A landscape with many valleys, sampled at points; each row gives a point and its height.
A ball rolls from a point to the lowest of its 2 nearest points, and stops where none of them is lower. Distance is the straight distance between rows; heights are no part of it.
k_799 (h 620): [157 128 133  99 123 149 126  82 106 113 102 101 107 152 130 128 106 138
  97  66 121 146 121 162  94 148  92 122 113 149]
k_957 (h 383): [133 122 150 136 133 133 125 191 125 125 136 194 132 126 179 119 122 165
 156 178 141 112 182 110 170 133 143 142 164 103]
k_836 (h 73): [124 144 176 179 103 152 142 158 136 167 132 166 123 123 154 123 113 169
 155 192 143 135 160 122 155 126 164 124 175  87]
k_19 (h 558): [138 144 102  92  96 147 102 109 149 113 110  92 110 175 118 160 161 118
 145 127 172 149 152 154 143 183 130 130 148 129]
k_386 (h 417): [116  78 145 131  88 142  81 147 130 110 176 132 170 145 140 151 188 183
 154 215 156 108 178 114 166 133 124 148 132  91]
k_812 (h 484): [117 132 139 185  85 137 112  94 168 142 165  78 143 139 128 172 171 134
 115 223 153  95 127 133 132 157 180  98 164 104]
k_909 (h 353): [144 114 107  90 175  92 130 123  82 102 111 148 128 115 141 140 112 109
 117 110 127 128 125 124 127  95 112 131 109 198]
k_729 (h 303): [ 94 109 125  94 155 112 143 156 152 185 104 171 103  87 109 100 116  57
 127 120 122 150  96  82 116  92 115 148  68  92]
k_763 (h 302): [144 133 142 153 113 159 128  98 117 147 112  88 134 121 128 125 106 134
 110  50  73 119  96 163  88 110 102 137 108 132]
k_161 (h 800): [134 121 102 126 158  52 166  94  85  58 179 151 164 182 130 105 131 150
 146 126 157 113 110  97 144 102 136 125 123 222]
k_291 (h 765): [139 130 120 114 166  64 145  88  80  38 167 119 148 160  93 142 139 155
 111 129 133 125 125  87 127 119 129  90 104 231]
k_824 (h 272): [151 141 139 153 107 160 120  94 103 130 127  73 134 120 119 141  94 146
 110  51  66 116 110 156  79 121  82 128  90 135]
k_233 (h 751): [144 129 119 119 156  69 144 112  88  11 162 131 141 179 103 111 141 164
 125 139 147 113 102  79 131 134 129  77 121 218]
k_527 (h 503): [ 65 140 119 144 124 111 177 146 199 184 109 115 135  94  88  71 138  85
 106  92  82 153  92 106 106 120 154 151 113  40]
k_264 (h 238): [137 131 131 108 129 139 140 120 136 155  81 127 122 125 145 137 123 108
 131  89 133 148 121 161 119 124 127 164 129 121]
k_922 (h 211): [158 145 139 121 125 151 114  89  86  88 128  83 115 129 112 162  95 157
  94  86  83 130 134 140  71 152  67  97  83 162]
k_541 (h 538): [ 66 133 110 159 136 102 174 147 199 179 118 104 147  88  80  62 138  90
  91  80  63 137 101 126 110 120 164 142 131  39]
k_6 (h 517): [130 156 146 196  92 129 127 102 177 156 151  91 137 137 134 157 144 131
 115 196 144  98 134 146 131 164 196 103 177 103]
k_759 (h 405): [134 121 140 132 100 146  97 155 140 132 140 134 141 141 154 163 159 158
 166 190 163 123 170 124 170 151 146 155 155  98]
k_513 (h 556): [134 158 134 141 138 152 106 138  99 132 116 115 141  81 122 169  99 114
 130  94  67 117 105 130 101  87  81 119  75 151]
k_569 (h 430): [123 107 103 103 181  83 134 130  82 117 125 149 132  93 135 144 112  93
 125 116 106 122 112 112 132  73 109 132  92 197]
k_615 (h 611): [156 118  84 108 111 142  95 179 121  54 181 135 100 156 121  83 163 146
 188 185 171  73 158 112 181 191 120  85 157 120]
k_48 (h 133): [106 104 109 105 154 128 142 137 136 185 121 160  98  92  88  96 116  42
 114 111 101 135  86  75 113  87  95 132  42  89]
k_487 (h 199): [158 126 109  70 148 118 128 106 109 111  90 131 113 144 133 134 115 111
 114  95 157 154 143 150 124 138 105 135 123 161]
k_820 (h 546): [141  96 105 111 104 142  77 173 120  80 188 137 153 154 134 113 194 168
 169 200 168  66 183 116 174 168 119 120 132 103]
k_248 (h 737): [147 132 100 106 160  76 133 123 104  12 152 144 126 184 116  90 135 149
 130 132 169 120 112  89 142 149 127  75 144 209]
k_158 (h 559): [143 159 165 194  99 136 133 101 165 161 122 116 116 141 135 123 116 129
 120 141 134 102 107 165 109 146 196 109 180 115]
k_234 (h 450): [ 94  99  89 112 179  94 134 135 105 147 148 156 112  71  95 134 113  46
 130 131  83 119  95  76 134  70  96 127  62 168]
k_649 (h 177): [155 135 132  98 149 134 117  87  76  76 127 100 118 128 112 160 101 144
  80  93 104 142 140 134  84 146  74  90  83 177]
k_596 (h 324): [146 101  96  87 145 111 181 100 114 157  83 114 116 127 127 119 120  77
 118  82 131 164 136 161 118 132  95 167  87 113]
k_106 (h 455): [108 113 135 162  82 146  91  96 153 128 167  77 143 150 121 176 194 140
 128 214 161 103 126 132 138 151 162 114 157 106]
k_840 (h 600): [103  98 104 161 128 115 188 131 155 176 106  93 145 106 113  79 134  87
 105  44  68 131  86 147 111 125 124 155 106  61]
k_271 (h 545): [162 107 115 123 105 152 107 175 122  68 185 151 104 146 127  94 157 151
 179 200 163  56 174 116 187 181 129  99 160  92]
k_695 (h 255): [147 132 120  90 134 123 115 143 131 126  97 143 124 140 155 152 131 117
 151 131 166 141 149 144 149 141 134 159 145 133]
k_81 (h 172): [133 132 125 102 127 131 135 132 144 150  87 131 126 130 150 154 133 108
 143 115 148 152 141 154 136 136 135 174 137 117]
k_436 (h 198): [118 117 140 111 164 113 124 178 122 144 105 186 125  97 168 126 109 122
 146 130 131 133 122 109 136  92 127 149 133 138]
k_244 (h 215): [159  99  99  77 154 120 168  74  82 126 113  99 122 136 114 121  97 113
  82  69 142 171 144 154 104 148  73 134  88 135]
k_7 (h 438): [149 116 146 143 109 149 118 178 125 112 156 176 127 134 161 120 140 170
 161 200 145  90 194 115 184 151 142 132 163  89]
k_971 (h 626): [163 141 156 132 124 159  99 119  98 110  91 136 102 132 136 139 106 148
 131 117 114 116  97 148  92 115 119 114 133 159]
k_725 (h 577): [154 153 178 203  99 142 125  96 148 150 123 119 107 140 123 107 104 136
 119 120 117  92  84 170  88 126 183 102 165 129]
k_361 (h 399): [ 81 128 142 108 134 130 148 159 171 192 106 156 114  85 105  92 118  84
 126 107 118 164  84  85 112  92 125 150  89  72]
k_191 (h 283): [118 110 128 116 168  98 134 191 117 121 126 199 136 115 185 118 112 130
 152 143 138 114 141 101 155 105 135 148 146 144]
k_393 (h 723): [156 132  96  92 157  85 120 135 102  40 131 153 125 170 136 104 127 138
 132 131 170 118 132 101 144 145 126  95 151 201]
k_262 (h 327): [143 129 119 102 116 133 102 154 138 126 115 138 133 144 154 163 150 132
 162 158 171 135 161 134 159 152 141 163 149 121]
k_250 (h 700): [152 140  73  97 140  92 115 156 118  37 152 148 126 177 138  87 142 135
 156 147 187 106 143  98 167 175 129  96 158 178]
k_788 (h 132): [158 124  95  60 159 106 129 100 105  90 104 134 118 154 120 124 116 111
 103  97 171 161 157 138 130 145 104 117 124 179]
k_479 (h 287): [116 124 146 113 157 131 122 164 128 160  99 167 123  88 152 130 109 111
 139 112 118 144 100 115 122  81 118 147 112 131]
k_212 (h 483): [115 149 150 150 133 164 112 145 136 171 125 125 138  82 115 129 107 113
 125  76  70 137  74 131 103  70 103 134  86 111]
k_571 (h 532): [125 138  92  98  92 149 120  98 156 121 115  70 131 171 113 173 172 110
 131 118 160 151 153 161 138 180 131 147 144 118]
k_934 (h 781): [133 119 109 119 166  56 153  95  72  61 163 136 155 153 119 134 133 141
 132 126 134 116 116  94 137  95 135 117 113 234]
k_885 (h 524): [126 152 133 138 137 157 114 141 119 154 126 118 143  76 116 151 102 103
 129  80  65 131  92 127 106  77  78 129  70 126]
k_95 (h 499): [115 108 100 111 178  93 137 126  86 132 134 141 127  76 117 153 110  74
 126 118  88 124 109 103 131  70  93 128  74 188]
k_364 (h 441): [103 157 163 160 132 159 116 148 147 178 130 135 136  84 114 111 109 129
 125  85  81 144  72 129 105  69 129 135 109 101]
k_637 (h 612): [150 140 149 128 138 153 105 130 100 127  93 139 118 110 145 142 107 136
 128 105 105 123  98 141 101  96 112 130 118 158]
k_549 (h 471): [138 101 126 116 101 144  78 163 130 108 165 133 153 151 144 152 180 168
 168 202 167 101 179 118 174 155 129 142 142 101]
k_702 (h 414): [128 138 114 142 106 136 150  83 160 143 104  76 124 161 132 131 130 116
 105  73 118 115 126 189 108 170 150 142 168 111]
k_283 (h 494): [115 125  99 117  94 148 115 101 163 128 128  66 149 152 120 194 186 114
 128 150 146 137 143 155 136 160 146 168 144 109]
k_29 (h 270): [ 55 171 156 165 108 126 154 157 173 204 132 140 135  97 125 102 106 156
 138 151 115 175 122 112 127 103 171 134 164  80]
k_243 (h 541): [134 163 156 198  98 129 135 105 175 161 133 107 129 135 136 139 127 129
 117 169 140 104 124 156 124 156 204 109 181 106]
k_255 (h 668): [151 135  65 103 126 113 103 177 123  41 172 137 124 172 132  80 156 141
 173 162 183  91 153  97 178 189 123  89 153 150]
k_694 (h 196): [127 133 171 191  77 149 145 141 139 159 154 141 132 131 144 141 137 172
 147 222 148 123 169 119 167 137 169 111 169  85]
k_973 (h 592): [161 141 171 195  93 149 123  81 141 135 128 108  94 155 113 110 103 138
 116 106 106  87  81 176  76 135 162  94 155 142]
k_151 (h 334): [137 135 146 153 112 151 134  97 131 152 101  99 125 130 135 116 113 130
 110  58  94 121  96 172  94 120 128 145 132 127]
k_105 (h 574): [ 90 118 114 172 138 113 173 137 174 179 114  97 149  94 100  71 132  96
  93  54  58 125  98 151 111 117 149 146 132  58]
k_918 (h 589): [145 151 145 138 143 148  96 144  83 113 104 134 130  92 136 163 106 140
 133 122  85 107 102 125  99  91 100 113 101 169]
k_228 (h 378): [125 141 133 157 114 135 148  94 157 160 100  93 131 138 136 121 125 119
 108  72 105 114 113 183 105 143 159 151 162 106]
k_676 (h 268): [149 116 117  85 158 116 136 114 101 126  89 138 117 120 143 137 108 103
 117  94 134 147 128 148 119 109 100 144 105 163]
k_903 (h 466): [ 67 140 135 128 117 125 163 151 189 191 112 133 125  91  87  73 130  92
 108  94  97 162  78  95 109 104 143 149 102  50]
k_173 (h 179): [158 107 109  74 167 124 149  74  80 103 123 108 119 136 109 133 101 123
  71  75 142 169 151 142 101 148  72 111  91 159]
k_434 (h 271): [155  94  89  77 157 106 175  85  93 143  97 111 117 129 115 115 110  82
 104  83 142 171 151 157 118 138  84 155  85 130]
k_272 (h 323): [104  93  89 107 175 110 137 129 110 169 131 156  96  82  89 111 116  34
 117 122  89 127  97  81 126  81  87 132  45 131]
k_914 (h 381): [ 89 163 176 181 124 144 129 138 158 191 127 138 133  94 122  95 109 145
 123 102  99 148  81 139 108  80 167 130 146  97]
k_645 (h 48): [150 119 100  68 180  93 131  85 101  69 127 133 122 151 101 121 116 115
  83  95 165 162 159 122 123 146 102  96 120 200]
k_987 (h 489): [165 112 134 137 106 153 112 172 122  88 164 167 112 142 147 109 146 159
 167 202 158  70 179 117 183 167 140 112 167  92]
k_294 (h 341): [111  97 155 164  79 149 103 131 138 138 167 117 160 138 140 167 178 180
 143 228 150 118 169 116 164 131 145 133 149  90]
k_349 (h 342): [109 113 137 121 153 109 135 204 134 133 140 207 142 113 187 117 114 151
 154 162 132 118 178  95 168 124 139 151 151 114]
k_915 (h 239): [157 153 145 144 106 161 109  92  94 105 128  77 120 126 113 157  92 157
 109  78  68 113 124 148  69 139  76 107  89 150]
k_730 (h 124): [153 119 119  81 172 114 123  83  82  66 131 116 117 143 100 141 110 131
  71  94 138 157 147 124 100 147  84  87  99 192]
k_378 (h 584): [149 145 121  99 105 145 112 101 137 112  95 113  99 171 131 140 134 124
 136 109 160 145 136 162 127 172 130 127 154 138]
k_399 (h 274): [117 117 163 182  74 148 128 132 140 152 164 126 147 134 140 157 158 178
 141 232 149 115 172 115 166 138 159 118 157  88]
k_912 (h 184): [ 83 162 171 187 100 137 153 156 151 194 134 153 134 110 146 112 108 168
 146 177 127 161 144 121 141 111 174 122 173  87]
k_855 (h 87): [100 128 154 124 147 128 128 190 139 165 112 186 127  96 162 119 105 141
 154 144 134 152 136 101 141 102 137 150 143 107]
k_367 (h 329): [ 64 169 167 162 117 135 139 156 167 202 133 149 130  91 118  87 103 155
 128 124 112 170  94 116 118  85 164 128 154  82]
k_78 (h 423): [101 107 129 150  89 148  90 102 156 129 153  82 159 142 127 188 193 148
 127 201 154 124 136 132 143 139 154 147 152 105]
k_325 (h 164): [ 76 132 160 125 133 131 138 194 146 176 124 194 126  92 153 105  97 156
 153 153 128 162 144  86 142  98 136 139 148  89]
k_999 (h 607): [144 136 128 108 107 152 130  78 130 115  97  98  99 175 128 123 120 133
 107  73 133 145 123 171 103 171 111 120 143 137]
k_862 (h 462): [111 114 114 122  91 149  92 109 156 123 138  77 155 149 123 193 192 131
 137 173 159 135 142 141 142 147 145 166 141 110]

Two balls start at each pair of points below. Name the first point that both come to, or write never.
k_702, k_799: k_645
k_973, k_676: never
k_957, k_294: never

Call two points neighbours if one is among the 2 nearest of the other. Go from one point of each pair to the other, from neighbour to neighbour, staying as low as possible. Name the highest point that can't be avoided.
k_645, k_836: k_549
k_645, k_81: k_676
k_836, k_436: k_820
k_78, k_855: k_999
k_48, k_836: k_95

Where does a ball stop that starts at each point below?
k_367: k_836
k_19: k_78
k_934: k_436
k_7: k_436
k_759: k_81
k_915: k_645
k_903: k_48
k_909: k_645
k_434: k_645
k_596: k_645
k_725: k_78
k_637: k_836
k_971: k_836
k_161: k_436
k_250: k_436
k_386: k_836
